Points on a hilly landscape, in no order, each with its height.
From any point a ball takes the steepest step (drop divided by distance) to one of its 2 nearest points. It stops when none of these is lower. Distance is the straight distance between rows; heights are no part of it.
j_184 height 7.30: [  8  21 -16  16   6   4  -3   2   7  47 -11 -16  -5  39   0  -1   3   0
  -2   2 -21   0  -8 -16  15 -26 -30   5  -6   1  -4  15 -11  -8   7   0]
j_664 height 6.20: [ -8  -5  -7   1   4  24  15  -9   5  34 -23 -11   6  17  12 -15   7  -4
  -6  -9  -2 -28   1   2  -4  17 -19  -8 -17 -19  -7  25 -29 -15  18  -4]
j_725 height 4.22: [  9  17   8  -1  13 -24 -14  -1  -4   1  15  10   5   3  -9  12   2  -9
  24 -15 -12  17 -14   4  25 -35   1 -26   9  17  25 -21  19   0  -5   2]
j_233 height 2.66: [-13  -8   0 -10   2   4  -8   2  13 -19  11  24  10 -20  -7 -15   6  -5
  23 -11   7   5  -3  20  13  -4  20 -11  -4   3  11   0   9  11 -16  12]
j_112 height 6.78: [ -5   3   8   2  31 -18 -16  -9 -21 -21  -3  -3  38  -2   5   9  14   6
 -20  -4  -9  -1  10 -15   3 -12  -9 -16  20   9  17  -7  13   4   0   1]
j_588 height 5.97: [ -8  -2   7  11  -6  21  -9 -17  -2 -18 -11  12  14   1  24   0   5 -18
  26   2  10   3  13  12 -10  16  10   2  -8  -3  34   1   8  -2 -25  -9]
j_292 height 3.08: [ 19  -4  19 -34 -25   4   4  -3  -1  -3   3 -17  15  22 -13  -7  19 -22
   3  -8 -17  14  11 -20  -4  22 -16  -5  -9   9   4  14  18  -5   8 -39]
j_693 height 4.83: [-29 -10  -6  -2  19   4  11 -13  29 -15 -18  16  -7 -14 -25  -6 -12  -5
 -12  -7 -16 -15  11  -6  -8  -2  34  11  -8 -13 -16  22   0  11  -3  13]
j_572 height 6.46: [  7 -20 -24  25  -8  26  13  19 -15  16   1  -3 -29  18  21   7  -4   4
 -21  18  -6 -20  10   5  12 -30  -9   0   8  21   8  -2  19 -11  22   1]
j_310 height 3.03: [  9  24  15   9   9 -12 -25   0   2  23  -8 -12 -22  -3   7  13 -32  -4
   5   1  13  17  -7  -7  13 -10 -10  11   4 -16  -9  -8 -14 -10  14  -3]
j_726 height 6.73: [-51 -21  -8  21   7  24  10   8   3  -1  -1  30   0  -3   5 -13   3   0
   4 -11  18  -5  11  -2 -21 -14 -10   6 -21  -9  -9  25 -13 -16   0  30]
j_113 height 1.55: [ 10  -6  13 -29 -23  -2  -2  -3  17   1   7 -12   2  23 -11   0   3   3
  -4 -29   0   5 -10  -4  15  10  -1 -17 -16   8  -4  31  11  -1  25 -34]
j_806 height 6.02: [ -4   4 -27   1 -44 -11  -6   1  14  -7  12 -14   9   0 -14  21 -24   6
   7  -9   4 -31 -18  31 -15   7   2  -2  -9  -8  12   2  -1  21  -4  23]
j_159 height 7.07: [-25  -5   2  -3 -21   0  10  -2   7 -17  10  16  12 -12 -10  21 -19  -2
   3 -17  12  -8   5  14 -24  19  16  -8  -1 -18   6  31   9  -5 -15   2]
j_934 height 1.93: [  6 -22   9  -5   4   1 -11   5  10 -24 -12  25  -8 -21 -16 -24  -2   4
  10  -1   1   4   0  -3   9  13  23 -14  -6  23   3  -3   9   2   4   4]
j_733 height 6.90: [-35 -13 -12  11 -10   0   5   4   0  -8   0  20   7  -7  -2   6  -3   1
  -3 -12  23 -26   5  14 -33   5  -7  -7 -14  -6  -4  14  -6  -2   0  23]
j_700 height 5.60: [ 18   1 -10 -43  10   5   3  20   7  13  -7  -6  -5   4 -15  -2  15  -4
  -5   3  14 -15 -15   3  16 -18 -16  22  -7 -16 -35 -17 -13   5  25  -7]
j_177 height 3.74: [ -9   4   8 -20 -21   3 -11 -15  -4 -12 -15  -2  13 -13 -39  -7   4 -14
  25   1   2   7  -7 -23  -7   4  -9  11  -3   8  21 -20  10  10   1  18]
j_941 height 8.17: [ 28  -1   5  22 -19 -13  -1 -11  14 -12   8 -13 -10   8   4  -3   5  19
  11   6 -16  27  -3 -26 -12  17  16   8 -12  16   3 -11   9  -1 -27   3]
j_843 height 8.68: [-15 -10   0  26 -18   8   6   7 -20   4  17  19  -6  14  10  -7  22  14
   6   9  15  26  -4 -16 -21  26 -18  -8  -3  10  15   8   1 -19 -21  11]
j_703 height 9.11: [ -8  21   3   5 -12  14  -7  -4 -29   6   3  17  14   5   1  -8  28 -24
  23 -11  -7  28  -9 -15  -3  29 -27  -8   1 -10  42   4  -8 -10 -25   7]
j_342 height 5.06: [  5  -3   0   5 -13  -1 -31 -30   8  -4   5 -22  14  10   5 -13  19   5
  17  -9 -21  16   3 -23  11 -12  14   4 -12  13  36  -9  22  14   4  -2]
j_296 height 2.80: [ 31 -16  -3 -30 -23  10  -3  15  16  10  19 -12   4  27  -8 -14  23  12
   7  -9  -4 -10 -21   7  24  16  -7 -24 -11  13  -7  18  12   5   8 -30]
j_107 height 4.97: [ 21  11  12 -13 -15   0   2 -20  -6  -3 -10 -16  10   5   7   9  11 -22
  15  13  -6   0   1  -4 -26  53  -5  16   6 -11   8   0 -11   3 -19 -24]
j_8 height 5.56: [ -9  -4  14   9   3  14  -1 -13 -13 -17  -2 -11  22   6  48   6   9   2
   1  -1  23  17  15   7 -14  30   3  19   7 -20  10   8   1  -2 -16 -20]
j_911 height 4.96: [  0   4 -24 -25  22  26 -13  22  12   0  -6   0   1 -12  -6 -18   5   4
  11   3   5   4   1  -6  32 -29   5  36   3 -19  -5 -22   6  23  16  13]
j_959 height 3.92: [ 10  -1  14 -36   0  -2  15  11  -6  17  -7   9   5  -1  -8 -13  -1   0
  -6 -25  19  -9  -8  16  12  22  -6 -20 -10 -12 -39   6 -29  -8  26 -20]
j_22 height 3.97: [  2   5  -7  10   0  -2 -26  25 -21  15 -19  -2   3   2  -1  -7 -30  17
 -13  -1  18   6  -7   1  18  -9 -32   7  -3 -12 -11 -17 -26   3  28  22]
j_559 height 8.88: [ -1   3   8  22 -20 -11  -7  -3 -35   6  -2   1   8   7   2 -15  18  11
   3  -4   4  31 -23 -19  -5  42 -27 -18   0   2  23  -4 -15  -9  -9   8]
j_398 height 1.97: [-18 -12   5  26  15 -22  -1  12  -4   1  26  -8 -15 -25  20  -2   0  35
 -31  14   1 -10   2 -18  -5  -4   0   2  10  -4 -11  11 -24  -1   4  20]
j_717 height 6.40: [  2   3   4 -14  -6 -11 -11   7  -4 -28  -6  -7  41  -5 -18  15 -19   2
  -2 -16  -6   6  -4   3   2  25   7  -3  11 -23   8   7  13  12  -3  -5]
j_327 height 5.31: [  6   3  -3  -8  -4   0   3  -5 -19  -9  -7   4  17   0   4  10   8 -20
   3   7 -27 -20  14  19  -5 -10   0 -15  16  25  20  -2  25  17  -4  -9]
j_949 height 3.49: [  7   0   3 -14   7  -1  -4  14 -17 -18   7  -8   1  -9  13  19   9   2
 -19  26  24   9  12  -8 -15   9  -6  17  28   4  -6 -12  14   1   0 -15]
j_708 height 3.72: [ -1  22  16   8 -13 -12  -1   7 -22  10  20  10  -9  -9 -13  11  -3 -16
  30  -9  -2  37 -11  -2   7 -10  -1 -19  19  -3  25 -18  12  -7 -18   8]
j_340 height 4.54: [-16   1  32 -27  -5  -3  18 -11 -36  13  22  12  -8 -11  -2   3  23 -18
   8  -4  10  11  -4   0  -7  15  -6  -9  18 -12  -3   5  -4 -17  -2 -16]
j_535 height 2.11: [-20  -1   4  20  22  -6  15  -5  14  14  27   7 -11   7 -12  -9   3   8
 -13 -14 -30  14   4 -12  25 -49  12 -12  10   3   3   9  10 -11  -3  23]
j_318 height 4.98: [ 10   5 -12  -1  22   5  -3   6  22   7 -15  19  11   4  10 -12 -16   1
   7 -27  16 -11  -6  35  25   0   3 -26 -19  -7 -15 -12 -40 -14  16  -8]
j_734 height 1.38: [-14 -13  10  28  17  -3   4   9  -1  15  17   6 -13  -4  19 -10   4  18
 -22  -5 -12   1   4 -12  18 -20   0 -13   3   4   2  17  -9 -11  18   9]
j_799 height 8.32: [ 27  -8   2  18   9  -7  -9   5  11 -26  -6   8  12   5  14  -2   1  17
  -6  21   1  20  19 -26 -15  19   9  -2  -1  27  10 -15  15 -11 -24  -8]
j_451 height 1.03: [ 10   2   1   0 -13  12  -9   2   0  -4 -19  -1 -17 -15 -13   1 -22  -7
  19  22  33   4  -4  16 -13  17  -7  17   0  -7  -3 -27 -10  -4  -7  12]
j_931 height 4.25: [ -8 -19   9  -4 -16  22  24  14 -12  -6  20  24 -15  11  -1  14  -3  -3
   3   5  29  22  24   6 -18 -15   1  11   4  10 -22   4  35 -25 -14 -10]
j_520 height 6.17: [ 20 -10  -9  10  15  23  12  22  -5  19  -3  -8 -28   9  24   4  -4   9
 -21  20   3  -6   5  -6  23 -25  -6  11  13  -1 -13 -10   1 -16  29 -16]
j_88 height 5.27: [ 22   1 -13 -52  17  16  -3  12  12 -14 -21  12   2 -11 -22 -16   9 -18
   0  -3  13   3   1  -2  30 -23   7  28   3 -14 -20  -9   8  22  17 -13]
j_851 height 6.51: [ 20  -3   6  19   7  12  28  -1  13  24   3  11 -29  17   9  -9   6  -3
  11  10  -6  16   7   3   4 -11  14  -3  -8  29 -12  -4   2 -23 -15 -12]
j_143 height 5.72: [ -4   8   4  19  -2 -13   7 -10 -16  -4 -29 -17  13 -13 -10   7 -25   4
 -11   1 -23  -5   7   1 -29  19   6   5   7 -11 -13  -2  -2   5  -6   8]
j_328 height 1.96: [-14 -26   5  -1 -21  13  -5   2 -31  -5   8 -13   3   1  -5 -20  15  20
  -9  -2   3  26   4 -18   3   8   3   2   5  -5  10   0  23  -1  16   5]
j_569 height 4.01: [  0   6   1 -12  -4  -4  -8  -6 -28 -14   9 -23  20   1   3   9  28  -1
  -8  18   9  23  10 -24 -16   4  -7  26  20  -1   8 -19  15  17 -11  -1]
j_390 height 5.74: [-29  -7 -14  27  11  11   3  -5   7   3 -18  16 -28  -7 -25  10 -25 -23
   0  10   0 -15  11 -14 -28  -2  -9   2   0  -8   2  12   4 -22  -7  25]
j_835 height 5.37: [  7  -9  -9 -21  -9  -6   2   6   6   7  19 -32  -8 -10   8  -2   9  25
 -22  12 -15 -30  -5  -3   9  14  12   5  12  -8 -10  10  -4  20  21 -11]
j_498 height 7.91: [  9   0  -3   5 -38 -12  17  -4 -26 -14  16 -11  14   9 -19   1  13  24
 -10  -8 -21  25 -10 -14 -23  28 -11  -4  -3  14  -6  -6  12   4 -24  18]
j_530 height 3.93: [ -5  -9  -5  17  12  -7  15 -14  -7   4   3  10 -25 -18   7  15   1 -12
 -14  12 -22 -42   8   8 -10 -31   7 -15  10  22   5  -6  -2  -5  13  10]
j_807 height 3.48: [  0 -14  -2  -2   3  -9  14 -16  10   2  12  12 -36 -10  -6  10  11  -7
 -16   6 -27 -30  -5 -25   0 -26  17 -13   7  25   5  12  13  -4  23   1]
j_125 height 4.50: [  0  -2 -13  -9  -8   9  24  13  -3  20  -7  14  13  13 -10 -10 -11   3
 -10 -29   2 -14  -2  25  15 -10   0 -22 -20  -5 -23   4 -21 -14  22 -12]
j_983 height 3.53: [ -3 -18   7 -22 -23  27   1  14  -7 -14  16   6  -1   3   6  12   3  -9
   9   1  33   8  10  13  -4  -3  -2  14   2  -2   1   3  25   1   4 -15]
j_571 height 8.04: [ 16   1  -2  25 -18 -12   8  -6 -14  -1   0 -20  -6  -2  -2 -23  15  29
   1   6 -38  11  -9 -11  -9  27   1   2  -7  11   5  -8  -4   9 -23  18]
j_858 height 5.62: [-23 -14  -5  -4   9  12   6 -23   1  13 -35  -7   2  -6  -8  -4  -5 -20
 -11 -12  -5 -38   6  -2 -17  21  -1  -1  -8 -28 -13  27 -19  -5  25   5]
j_482 height 4.99: [ -2  -5   4   2  -5 -17   1 -18  -5  -8 -17  -4   9   4  -2   4   0   6
 -14  -4  -6 -21   1  -8 -14  -7  -3 -10  -8  22   1   3   7  10  26   0]
j_294 height 3.26: [  3  -2   4 -31   1   6  -4  20   9  -8   1  18  11 -10 -10 -10  -6  -6
  10 -20  22   1  -7  27  20  13   5  -9  -5 -19 -17   5  -4   3  -1  -7]
j_218 height 5.10: [ 11 -12 -10 -22  -1   7   1  14   5   1 -13 -20   8 -16 -11 -21  -3  14
 -13   4 -12 -15   1   7   8  21  20  14   3 -21 -24   3  -7  26  16  -8]
j_181 height 4.67: [ -2  11 -11  18  13  -1  -4   9  28   0  15  14 -19  12   6  13 -26   0
   5   1  11  -1  -1   6  15 -40  -1   6 -17   5 -12  -5 -11  -8  -1   9]
j_186 height 2.90: [ -7 -10   0  11   6   4 -17  14 -29  -9  -7  -8  14   9  12  -4  -2  20
 -14   0  20  31   3 -15  21 -17 -11   0   4   2  13 -14  16   4  22   4]
j_891 height 6.22: [  4  17 -21  -6 -16  -6 -12  12   2  -8 -11  -8  28  -2 -32  13 -22  -5
  10 -14 -21 -14 -20  20   9  11   8 -11   2 -15  14  -2  10  21 -13  15]
j_387 height 5.14: [ -8  -5  -7   4 -15  -1  20  36 -22   0   8  21  -3   4 -22  12  -8  10
   5   5  34  13  -1   9 -23  -7 -22  -5   0   6 -22 -18  11 -22 -11  27]
j_519 height 7.16: [ 10   4 -27  26   4 -26  -7  -1 -22  12  -2 -25  -2   9  11  12  -1  15
 -25  22  -2 -22  -8  -1   0 -11 -28  -7   3  34   0 -15 -12  24   7  14]
j_804 height 6.86: [-12  12   3 -28   3  -8  -4  -5   5   6  23  -8   3  -5  -6  10   4 -15
  16  -8  -6  -5 -18  15  24 -11   0  -1   3 -26   8   2  -4  11   8   2]
j_550 height 4.13: [ 32  -6   1 -18 -14  -7 -13   5  -9  -2   1 -17   1   2  10 -15  17  29
  -1   7  17   1  -9   3  14  -1  -3  -1  -4  21  -1 -20   9  20  22 -10]
j_325 height 4.78: [-12  -2  -1  22 -17   0  31  24 -11   7  21  21 -10  13   3  17 -14  13
  -4   3  30  24   5   5 -27   5  -3 -10   4  -1 -16   0  22 -38 -18   1]
j_108 height 5.19: [-23   1  29  -2  -2  12   9  -7 -32   2   5   4   3 -11  19   1  -4 -11
   7  -4  28  27   6   5 -13  19   1  10  15 -37  -1   6  -5 -14 -12 -11]
j_52 height 5.58: [ 12  -3  -3 -20   5  17  15  -6  41  -1  -8   4 -18  24  -3  14  -3 -17
   3  10  23  -4  10   3 -13 -12  11  25 -21   6 -30  10   9 -10  -7 -18]
j_192 height 5.87: [  2  20   0  25  14   7 -14  -4  -4  -2 -10  14   5  -8  24   5 -12 -12
  19  -3  12   9   3  23  -4  13  -4  -5  -1  -7  18 -11 -14  -6 -21   2]
j_663 height 4.17: [ 17  -4  20 -26   1  12   5  -8   8  -4  -2  -7   8   6   7 -15  24 -10
   0   4  -7   2  12 -11  -3  40   1   5   4   3  -6  17  -8  -5 -11 -32]
j_534 height 5.49: [  3  -9   0  -8 -10  -2  19  36 -23   1  -2  16   6   7 -39   3  -9   9
 -13  -2  -7   8  -7   1  -4   1 -14 -18  10  11 -23  -6  24 -18   3   2]
j_331 height 5.88: [ 13  -7  -6 -14  19   2  19  20  14  13  20   4 -23   0 -11  10   4   4
 -25   8  -3 -16 -10  -6  20 -18  -5   8  11  -8 -33   0 -10 -17  25  -3]
j_139 height 7.46: [  8   9  -3 -24 -21   4  26   1   6  -5   0  -8  17   5 -22   3  -1 -15
  -5 -15 -28  -4   9  24 -20  23  -6  -1  -1  -4 -15  35  -2  10 -27 -27]
j_506 height 4.52: [-13  -7  -7  -1  27  -5  10  -4  39 -16   7   3  -3  -9  -9 -15   5  23
 -10   4  -9  -7  17 -11 -11 -25  25  25  -8  -3 -28   7   6  11 -13  17]
j_655 height 5.63: [ 23   7  11  13   0 -12  16 -19  13  22  -3 -27 -11  11  13  -7   8   9
   0   8 -23 -11 -14  -4  -7  20   5   0  -4   1 -10  11 -11  -5  -4 -18]
j_651 height 4.31: [ -3  -4  -3  12   3 -19  -1   7 -11   4  21  -3 -21 -22   4   9   1   0
   0  21 -17 -32 -10  10  -3   4   2 -19  18  15  11   0  -7   3   2  10]
j_751 height 7.02: [-23   2   7  -5 -14 -10   0   0   3  -8  32  -4  -6  -8   1  24  -7 -10
  11  -9   8  12  -6   8  -2  -5  13   5   5 -26  13   7  13   3 -11   5]
j_561 height 6.18: [-23 -10   3  23  13  11   6  -4  12  13   6  30 -40 -12   2  -1  -6 -12
  -4   5   9 -10   0 -13  -7   5  -8 -12  -4   6   3  24 -15 -32  -5  15]
j_392 height 7.26: [  4  20   6 -20   1 -14  19  -8   7  -5   3   4  21  -4 -13  -6   8 -11
   3 -19 -34  -8   6  36  -2  -1  17 -14  -5   5 -12  20  -5  19 -32 -12]
j_597 height 5.44: [ 10   8   9  -2 -14  -5  -6 -14 -24 -13 -20 -23  15 -19  -6   6 -10 -12
  -2  13 -15   3   6  -5 -25  39   9  20  20 -18   7 -13  -5  13  -9 -10]
j_908 height 5.26: [-27  -8   3  17  -4  14  21   6  -6  11   0   6 -21  14 -11  23 -22 -11
 -14   7   9   5  11 -11 -23   3  -1   0   6 -14 -10  15  16 -39  -7   2]
j_408 height 6.53: [ -6   8  -1   9  25 -12 -18  -3  22  -4   4 -18   9   9  21  16  -4  12
 -14  -1  10  -4   2 -21  12 -23  -2  12  -2 -11   6   4  -3   1  21   2]
j_249 height 5.11: [  7   8  11   3  22  -9  12 -22  -5  18 -22 -10 -15  -7   5   5   1 -12
  -8  19 -25 -21   4 -12 -17  16   5  -6  16   1  -6  -1 -10 -14   3 -16]
j_679 height 5.18: [-34 -16   7   1  26  19  13 -21  12  -9 -28  10  11 -14   5   4 -12 -18
 -21 -18  -2 -24  25   1 -14  -3  17  11  -2 -26  -9  21 -12  -2  16   1]
j_658 height 5.36: [ 12   1  -9  -2  -2  -5 -11  -7 -23 -13 -29 -10  13   4 -12  14  -1 -20
 -13  14 -24 -11  16 -17 -16  -4  -9  -5  11  27  19 -15  22   7  17  -9]
j_421 height 4.53: [ -7   8  15  -5   9 -20  12 -25  -3   5  -2   1  12   7   6  18   4 -12
 -11  -3 -13 -18  11   6 -28   1  -5  -8   6   8  -8  15   2  -9  -5 -16]
j_924 height 6.98: [-10  18 -10  21  21 -30  -8  -8 -37   5  -9 -13  14   1   6  13  11  -3
 -19  12 -12 -10   3  -6  -9 -11 -26 -14  17  21  14 -17 -12  13  -7  11]
j_485 height 4.76: [ 23   0  -9  -8  -6   1 -13  -3   6   1 -25 -28  14 -13   8 -21  -5  12
   4   6   0 -23 -15  13  12  31   7   7   1  -6   6  -9 -14  30  11 -12]
j_753 height 6.32: [  3  10   5  20  18  -6 -14 -16  25   3 -14 -18  18  13  13 -13  -3  24
  -6 -11 -17  12  -1 -25  21  -7  17  11 -12 -16   6  16   1   3   7  -2]
j_820 height 4.34: [  1   3  -7  11 -12   1 -21  17 -11  12 -19 -20  12  -7  -8 -21 -18  27
  -2  -3   1  -2 -21   4  20  15 -12   0  -3  -9   7  -7 -22  21  20  15]
j_540 height 3.18: [ -3   3 -12  13  14  -2   2  10  30 -14  -6  34  -9  -2 -21 -16 -15  -3
  28  -5  -6  19  -2  16  20 -21  32  -9 -16  14   3 -14   7   8 -29  20]
j_830 height 4.89: [ -7   9 -10   3  21  -8  11  -8  31   0  13  25  -6   8   7   8  -3  -9
   9 -10 -11 -10   9  25  10 -44  21  -8 -20  17 -16 -13 -16  -4 -15   4]
j_882 height 2.81: [-12  -1  -2  14  16   3  14 -14  19  14  17  14 -28   2  -9  12   3 -21
  -1   3 -32  -1   0 -15  23 -35  17 -10  11  19  21  10   9 -12   3   3]
j_369 height 6.58: [ -7  -2  25 -12  14 -19 -17 -12  -6 -27 -17  -9  30 -15   2   9 -15  -1
 -16 -12  -2   1  13 -21  -3  14  14 -10  19  -9   8   8  11   4  12 -21]
j_918 height 4.81: [  8   5 -13   3   1  -4  -6 -12  -5   9  -4  -6  -3 -10  10  16   3 -25
  14  18 -13 -39  -6  24 -10  12  -5 -17  18   9  26  -3  -5  12  -7  -3]
j_505 height 6.83: [ 18  -2  -6  15   3  19   8  -2   8  35 -29 -13  -8  39   6 -12   7   9
  -7   7   1  -8 -10 -12   3   4 -25  -4 -22   5  -8  11  -8 -21  17 -12]
j_63 height 5.25: [  1  11   4  18  41  -4  -3  10  10  -3  -6  14   9 -14  23  -6 -22   3
  -5 -10   5 -13   9  26  13 -14   2  -8  -1 -12 -11 -15 -40 -11   4   8]
j_797 height 3.64: [ 34  -3  -3 -23 -14  -9   1   8   0   7  -3 -20  17  22  13 -12  21  21
 -11  -1   2 -21  -9  18  11   3 -20 -11 -15  24 -15   4  -2  22  21 -24]
j_98 height 5.52: [ -3  12  -2   7  28   4 -11  -4   3  -1 -23  15   1 -22  16   2 -21 -21
  13  -8  30 -16  11  31  -9   7  -9  -7  -2 -21  -5 -12 -37 -11  -9   8]
j_594 height 2.88: [ -1  -5   2  -8   5  15   7  22  -6  -4  30   0   3   5  27  16   6   5
  -4  11  26   1   7  13   8  -7 -10   7  15  -9  -6  -4   5 -11  -2  -6]
j_502 height 6.70: [  1  11  -6 -15  21 -15 -13 -13  39   4  15 -13  -6  -5   8  17  -1 -10
   9   0  -2 -18 -13  -6  24 -22  13  12  -2 -14   1   1 -13  10   9   1]
j_576 height 7.37: [  3   3 -32  18 -10   3  -7   7   1  26 -11 -27  -2  32   8   1   4  15
  -9  16 -14 -18  -3  -4   1 -22 -30  14 -15  14  -1   0 -13  15  13  13]
j_533 height 4.12: [ 10  -2  -6 -21  19  -2  -2  -8  28 -21   0   7  18  -1 -20 -27  28   9
  -1  -7 -13   7  14 -18  -5  -9   7  16  -9  13 -16   5  15  12 -17   2]
j_697 height 6.06: [ 13   9   6  11   7  -1   0 -24  21   8 -11 -26  10  13   7 -14   8   3
  -2  -2 -40  13  -5 -36  10  28  19  13  -4 -13   9  13  -6   1  -4 -14]
j_155 height 3.80: [ 30   3 -17   5 -12  -8 -23  20   1  -5  -2 -26  -8   2   9  -2  -5  22
   4  26  17   9 -18  -2  10  -3  -6   6  10  18   9 -31   7  25   5   7]
j_854 height 5.86: [-11  -1 -17  13 -34 -21   1   0   5  -1  32 -19 -14 -10   0  10  -6  23
  -2   8  -9 -19 -20  16 -18  11   3   7  -8  -7   0   8 -13  19 -11  24]
j_383 height 4.62: [  5   1 -10   6   1  -9 -23  -7  18   3  11   2  13  14 -16 -13  11   3
  24 -17 -27  11 -16  -7  31 -20  10 -24 -13  15  31   1  17  12  -5  12]
j_116 height 7.71: [  4  -4   7 -10 -39   0  22  -4 -15 -10   1  -8   7   1 -21  -3   3 -14
   1  -5 -32   8   9  -3 -29  25   3  -1  -1  13  -3   9  11  -2 -25 -10]
j_246 height 0.80: [  1 -24  12  -2  -7  -2 -12  15 -15 -27  21  12   0 -17  -2 -15   9  21
  -3   7   9  23   4 -19  -1  22   2 -11   7  14   9  -9  22  -8  -1   6]
j_709 height 4.72: [ -9  12 -13 -28  27  14 -19  21  -2  -6  21  -5  15 -20  12   0  18   4
   0   5   7   3   4  -3  24 -26  -2  26  27 -26   4 -23   4  21   2   7]
j_147 height 4.43: [ -7   5 -15  -2  10   7 -12   4 -12 -12  15 -10  13  -6   7  -6  26   9
   6  14  -7   6   4  -5  -1 -13  -7  26  13 -13  14  -8   7  23 -23  15]
j_12 height 3.71: [-11  11  20 -17  -7 -12  11 -21 -15   7  -6  13  -4 -15 -16  -8   9 -24
  14  -6  11   3  -8   8 -22  14  -3  -8  -1  -3  -7  -2 -16  -3  -4  -1]
j_457 height 3.73: [ -6   1  -8  23   5   9  -3  -9  28 -12 -10  19 -19   3 -13  -7 -13 -24
  33   6   0  26  11  -8   4 -13  32  16 -15  10  13  -9  14  -1 -22   8]
j_642 height 2.32: [ -1   6  25  -3  -4 -17  -5   1 -16   3  -3   3 -15 -23   4   7 -27   4
   2  -1  26  17  -7   5   6  -4   6   1   7  -9 -10 -21   2  -7  21  -3]
j_413 height 5.65: [ -1  -3   0  -4 -28 -11  -6 -17  -3  -1  20 -30 -13 -13  18   2  16  13
  -1  21  -8 -20  -7   2 -19  15   9  13   7  -1   6  10  -5  27  -3  -2]
j_378 height 3.43: [ 14   5 -12  20 -10 -10 -34  17 -17   2   5 -12   7  17  13  -5  -9  31
  -8   7  18  27 -18  -6  32 -20 -27  -2  -4  18  13 -22   2  22  10  14]
j_676 height 4.28: [ -6   3  -1  27  21  21  -4  -9  26  -4  -4  13 -25  -2  24   4 -11 -14
  12  11   6   5  11   1   9 -25  22  19 -10  10  14   0  -1 -14  -8  -2]
j_286 height 6.52: [-33 -16  -7  18  12  24  -6  -3  20   5   4  30 -30 -11  18  -2  -9 -13
  -7  -8  22 -19  12  -6  -7 -14  -6  12 -20 -11  -3  22 -33 -21  12  13]
j_909 height 7.09: [ -5  19   2 -16 -25  -9  14  -6 -24  10  14   2  17  -5  -3   6   4 -11
   3 -20 -17  -8  -2  36  -9  -4   6 -22   5 -12   1   0  -2  13 -14  -8]
j_789 height 5.17: [  5   2   6 -15   6  -5  11 -18  36  -1  -8  17 -23  14  -5  -1  -5 -13
   7  -9   9   5  11  19   3 -18  28   3 -23  16 -18   1  -3   6  -7  -8]
j_598 height 2.59: [  6  15  10 -15  -3  -2  -8 -17   4  -5 -26  18  -3 -19 -30 -10  -3 -24
  31   2  25   2 -13   8 -11  15 -11   1 -10   2   7 -24 -15   0  -6  14]
j_808 height 3.50: [ -5  -6  11 -26   9  12   2  -6   5  -7  -8  13  15   9 -16 -12  14  -3
   7 -17   5  17  10  -7   6 -22   2  10 -11  -4 -11   2  18   1   2  -2]
j_976 height 3.00: [-11   8  29   3 -31 -11   2  -5 -31   5  23  11 -10 -21  13  -1 -12   5
  12 -13  24  31 -12  11   4   3  11 -14   6  -9  14 -17   4  -6   2  -2]
j_497 height 3.57: [  8  13  13  10  19  -6 -39  23  -7  10 -11   7  -6  -8  11  -1 -28  12
  -6   4  21  18  -5 -15  41 -20 -21   8  11 -13   4 -10 -12  -2  26   5]
j_845 height 6.04: [ 31  -3   7 -10  -3  15  18  12  20   3   7  13 -29  18   7  15   0 -18
   5  12  11   6   8  17   1  -5   8   5   0  21 -22   7  15 -20 -17 -30]
j_827 height 8.49: [ -2  -7  -5  28  10   7 -10   4  10 -13  -4   7   7  22  13   6  10   5
   4  11  12   8   2 -16 -10  17 -15  -1  -7  14  16   6   6 -17 -10   7]

Where does a ball stop that starts at each point below?
j_327 => j_734
j_751 => j_421
j_520 => j_594
j_159 => j_594
j_924 => j_642
j_845 => j_246
j_835 => j_642
j_192 => j_246
